Points, in no order, along strands that fork and pass close to each other.
Two points are linked if the straight distance between their rows is under 56.9. Some points are linked to none.
<809>: [-6, -3, -6, -1, 5, 13, 33, -9, -22, 25, -25, -23, 31, -26, 10, -18, 37, -2, -42, 4, 5, -30, 16]
<260>: [-20, -13, -8, -5, 34, -2, 1, 6, -11, 17, -1, 11, 3, -10, 0, -17, 5, -10, -25, -6, 1, 11, 37]
<40>: [27, -12, 21, 24, 3, 21, 7, 0, 34, 21, 0, -10, -5, -11, 14, 14, 5, 17, -17, 15, -7, -1, -31]
<790>: [-8, -5, -29, 8, 12, -25, 28, 9, -11, 7, -20, 0, 18, 9, 15, -27, 18, -8, -38, -25, 17, -4, 24]
<258>: [10, -28, -5, -13, 11, -18, 10, 9, 8, -18, -10, 6, -33, 14, 11, 2, 21, -3, 3, -13, 10, -21, -2]
<521>: [-9, -32, 3, -4, 16, -5, -1, 3, 18, 7, 9, -9, -7, -4, -6, -4, 18, 0, -18, -15, 16, -6, -29]
<546>: [-5, 12, -14, 9, -15, -19, 6, 22, -16, -9, -25, 5, -18, 18, 19, 5, 28, -7, 33, 15, -7, -3, 22]
<238>: [9, -15, -2, 25, 26, 4, -15, 16, 31, 40, -7, -10, 2, -3, 14, -1, 8, 14, -20, 20, -13, 22, -8]
<409>: [2, 13, -14, -2, -10, -13, 7, 7, -8, -43, 2, 5, -10, 13, 1, 16, -1, -8, 38, 4, -4, -2, 8]
<647>: [-13, -4, 4, 3, -8, 0, 6, 6, 6, -20, 35, 9, 6, 3, -11, 0, -22, -4, 9, -13, 1, -5, -20]
<535>: [1, 24, -14, -2, -17, -21, -22, 3, -19, -8, -11, -15, -2, 14, -23, -14, 11, -4, 21, -5, -5, 14, -13]
<408>: [2, -27, 8, 23, 9, 33, 4, 2, 41, 0, 15, 11, -1, -9, 31, 26, -38, 3, -16, 8, -11, -13, -4]
<131>: [-7, 21, 28, -14, -23, 5, 2, -15, 1, -21, 19, 22, 14, -14, -7, 19, -37, 1, 16, 11, -7, 13, 14]
<185>: [-14, -9, -14, -12, 32, -20, -14, 9, -1, 1, 0, 11, -8, 7, 1, -8, -2, -15, -8, -11, 6, 8, 20]
<398>: [3, 8, -17, -4, 9, -17, 34, 10, -18, -4, -16, -4, 8, -5, 11, -21, 18, -14, -15, -15, 3, -1, 42]
<611>: [10, 18, 18, -2, -13, -9, 4, 5, -4, 20, 3, -4, 17, -15, -8, -14, 8, 6, 9, 4, -22, 15, 2]
<401>: [-2, -32, -8, -29, 27, 9, 17, -6, -3, -23, -2, -2, -25, -23, 3, 10, 10, -9, -11, -2, 1, -27, 16]
<376>: [-11, -25, -7, 36, 29, 4, -6, 7, 23, 46, -12, -21, 18, -11, 20, -4, 27, 8, -35, 13, 2, 11, 3]
<579>: [13, 13, -4, 7, -14, -5, 33, 0, -12, 35, -7, -20, 30, -19, 5, -28, 31, 0, -31, -3, -1, -11, 13]
<38>: [29, 0, 3, -21, -10, -16, -1, -11, -14, 12, -5, -3, -13, -1, -11, -8, 25, 10, -4, -4, -3, -16, -10]
<807>: [-21, -12, -6, 15, 22, 10, 25, 8, -7, 28, -16, -15, 22, -17, 11, -15, 27, -9, -50, -1, 9, -6, 18]
<387>: [-19, 21, 0, 3, -17, 19, -25, -15, -6, -26, 0, -3, 12, 17, -14, -1, -42, 0, 21, -13, 19, 15, -11]
<447>: [1, 13, 3, -18, 3, 2, -24, -9, -23, -6, 4, 21, -5, 7, -17, 6, -16, -2, 12, -3, 5, 0, 5]
<587>: [13, 31, -11, 0, -32, -35, 22, -3, -22, 13, -7, -18, 18, 6, -3, -30, 27, -4, -5, -9, -11, -3, 16]
<365>: [2, 16, -22, 15, -24, 22, -12, -26, -14, -34, -6, 3, -8, 29, -2, 25, -12, -2, 37, 10, 19, -8, -1]
<392>: [6, 14, -25, 15, -34, 15, -6, -26, -9, -39, -14, -8, 11, 11, -11, 33, -1, 4, 58, 22, 11, 5, 7]
<120>: [-7, 9, -7, -13, 14, -30, -23, 5, -1, -9, -20, 3, -22, 26, 3, 3, -6, -6, 3, -14, 18, 16, 6]
<682>: [23, -4, -3, 26, 15, 11, -19, 21, 33, 20, 2, 1, 7, 6, 19, 5, -25, 14, -7, 17, -14, 22, -10]
<431>: [13, 19, -5, -29, -4, 0, -6, -21, -25, -5, 1, 21, -17, -7, -12, 9, 4, 3, 12, 17, -9, -13, 22]
<604>: [-5, -3, 10, 11, -13, 6, 14, 14, 19, 2, 35, -1, 6, -1, -8, -7, -5, 14, 8, -5, -3, -5, -45]
<737>: [6, 4, 17, -26, -6, 17, 10, -17, -8, -9, 27, 26, 10, -22, -6, 11, -24, 9, 5, 23, -16, -1, 12]
<449>: [-6, 1, -16, -17, 19, -11, 26, 10, -19, -24, -1, 10, -9, -10, 12, -3, 16, -17, 4, 1, -8, -3, 50]
<195>: [-3, -5, -1, -4, 7, -10, -10, 9, 4, 16, 13, 3, 1, 12, -14, -11, 9, 2, -3, -8, 5, -2, -26]
<665>: [-3, 27, -16, 9, -11, 4, -30, -18, -5, -29, -24, -20, -4, 22, -18, 10, -24, -5, 33, -9, 19, 22, -9]
<530>: [0, -17, 24, 5, 5, -8, 12, 17, 27, 3, 7, -8, 3, -25, -1, -9, -7, -8, -5, -7, -7, 21, -10]
<508>: [9, -31, 6, -21, 17, -16, 14, 4, 8, -12, -7, -25, -13, -4, -1, -9, 32, -6, -11, -15, 8, -22, -13]
<394>: [-1, 12, -39, 8, 5, -26, 13, 16, -17, 9, -17, 2, 0, 32, 18, -24, 26, -7, -13, -12, 13, -11, 19]
<70>: [10, -26, 27, 5, 8, 18, -3, -12, 26, 32, -10, -8, -15, -13, 1, 3, 11, 14, -30, 7, 5, 2, -28]
<732>: [-21, -25, -2, 16, 29, -5, 4, 6, 10, 33, 0, -5, 17, -7, 5, -13, 15, -4, -28, -3, 0, 12, 11]
<531>: [19, 13, -7, -21, -16, -27, 7, -1, -20, 10, -1, -8, 3, -5, -12, -18, 30, -2, 0, 2, -10, -16, 18]
<198>: [9, 29, -14, 5, -24, -10, -17, -13, -16, -26, -24, -19, -7, 14, -13, 10, 4, 4, 42, 4, -2, 13, -5]
<296>: [13, 1, -8, -41, 13, 11, 11, -18, -22, 0, 6, 13, -20, -27, -10, -2, 18, -2, -5, 15, -15, -15, 36]
<720>: [-12, -5, 4, 3, -1, 5, -25, -4, 9, 18, 18, 5, -8, 23, -12, 1, -9, 14, -15, -4, 13, -1, -40]
<51>: [-12, -36, 16, -11, 22, 13, 15, -4, 15, -21, 5, -2, -16, -33, 5, 13, -5, -12, -22, -14, 6, -20, -3]
<393>: [-11, -34, 24, 13, 16, 25, 18, 2, 31, -7, 13, 6, -8, -28, 12, 18, -28, -12, -22, -3, -2, -13, -8]
<769>: [20, -15, -10, 21, 24, 21, -17, 12, 43, 9, 5, 11, 4, 1, 33, 23, -45, 7, -19, 9, -10, 3, -2]
<712>: [5, 11, 16, 15, -18, 27, -10, 6, 21, 7, 12, 18, 10, 13, 16, 10, -43, 18, 3, 14, -15, 12, -18]
<438>: [2, 23, -18, 15, -31, 5, -16, -14, -16, -14, -25, -5, -7, 12, -1, 29, 18, 7, 56, 25, 2, -4, 13]
<781>: [2, 2, -18, -15, 1, -8, 21, 12, -15, -32, 4, 17, -18, 6, 11, 13, 7, -8, 32, 9, -11, -7, 35]
<101>: [4, -22, 22, 1, 19, 13, -4, 2, 8, 41, -17, -13, 1, -22, -1, -3, 29, 7, -29, 7, -5, 2, -5]
<187>: [-1, -17, 2, -27, 17, 11, 26, -6, -14, -2, 2, -8, -4, -35, -1, -7, 23, -4, -14, 5, -8, -18, 24]
<745>: [-12, 10, 1, 1, -15, -12, -4, -2, -7, -43, 18, 5, 0, 17, -2, 14, -33, -9, 23, -8, 3, 0, -5]
<359>: [-13, 12, -1, -5, 4, 7, -35, -17, -12, -10, 2, 23, -13, 28, -7, 15, -35, -8, 2, -9, 26, 0, 2]
<796>: [-12, 7, 3, 9, -16, 23, -20, -12, -9, -2, 25, 15, 5, 30, -14, 0, -21, 10, -4, -11, 6, -7, -31]
<432>: [5, -4, 30, 7, -9, 13, 0, 0, 23, 4, 9, 14, -1, -12, 12, 7, -43, 9, -5, 0, -4, 19, -11]
<194>: [11, -16, -10, -10, 17, -19, 8, 6, -10, 5, -9, -19, -7, 7, 3, -23, 37, -10, -15, -14, 3, -16, 8]
<256>: [33, 3, -1, -17, -16, -24, 8, -3, -17, -6, -14, -4, -32, 15, 9, 8, 28, 9, 16, 2, -9, -24, -4]
<572>: [8, 13, 29, -16, -16, -14, 11, -10, 1, -17, 14, 8, 3, -13, -11, 1, -18, -2, 13, -2, -4, 19, 0]
<364>: [21, 2, 18, 10, -7, 9, 10, 12, 17, 31, 3, -14, 7, -17, 4, -4, 12, 17, -4, 10, -15, 15, -17]
<57>: [-14, 12, 2, 9, -22, 1, -9, 16, -1, 3, 26, -9, 11, 5, -28, -19, -4, 8, 24, -2, -13, 10, -37]
<733>: [-20, 17, 9, -7, 0, 10, -22, 5, 4, -11, 3, 11, 14, 0, -3, 5, -50, -10, 23, -2, 10, 21, 4]
<448>: [-11, 11, -14, 7, 5, -11, -31, 8, -1, -12, -32, 4, -28, 35, 7, 15, 2, 1, 25, -3, 15, 10, -5]
<691>: [-15, 3, 11, 15, -27, 34, -7, 0, 0, -6, 44, 20, 22, 20, 0, 8, -37, 7, -1, 3, -2, -10, -20]
<98>: [-5, 16, -15, 7, -12, 11, -18, -19, -20, -22, -5, 21, -28, 36, 4, 26, -13, -3, 11, -5, 18, -12, -4]
<53>: [-3, -25, 8, -6, 24, -4, 2, -2, 2, 28, -18, -26, 5, -8, -1, -16, 43, -4, -32, -4, 7, -14, -2]
<148>: [-10, -39, 20, 19, 15, 11, 12, 13, 38, -2, 7, -19, 2, -24, 8, 12, -5, -9, -14, -3, 1, -1, -19]
<58>: [1, 19, -7, 2, -9, -23, 14, 5, -13, 32, -7, -7, 18, -2, -4, -31, 20, -2, -24, -12, -2, 7, 7]
<457>: [-3, 27, -11, 8, -26, 3, -25, -8, -13, -9, -1, -14, 14, 4, -35, -16, -6, 10, 26, -6, -3, 12, -28]
<717>: [-14, -5, 17, -7, 11, 0, -12, 6, 12, 5, 9, 22, -6, -5, 1, 4, -35, -6, -3, -6, 7, 15, 1]
<459>: [6, 27, 11, -17, -14, -17, 4, -10, -13, -9, 5, 3, 18, -17, -17, -5, 1, -5, 23, 9, -16, 18, 17]
<270>: [2, 12, 10, 8, -14, 20, -8, 1, -2, 10, 18, 13, 23, -5, -4, 4, -21, 16, 20, 15, -20, 9, -17]

A fork is a point with three links, a tip a point with one. Leave the first point through the second and follow the links. Name the first fork or tip that comes.
<198> / <535> | <394>
<401> / <187> | <198>
<365> / <98> | <393>
<194> / <53> | <737>
<131> / <572> | <508>

Follow the links from the first point to the second, and from the first to the third. Name the last point that the two ways share.
<717> / <809> / <745> | <198>
<530> / <807> / <394> | <393>
<51> / <38> / <448> | <732>
<647> / <359> / <432> | <198>
<781> / <448> / <530> | <393>
<256> / <185> / <431> | <732>

A fork is a point with three links. Follow the links from the first point to the second and name the forks in between, in order.
<185> / <409> | <732> > <393> > <198>
<258> / <737> | <508>
<431> / <260> | <393> > <732>
<393> / <712> | <198>
<531> / <120> | <732>
<148> / <198> | <393>
<732> / <449> | <393> > <198>
<457> / <809> | <198> > <393> > <732>
<781> / <408> | <198> > <393>
<807> / <365> | <732> > <393>
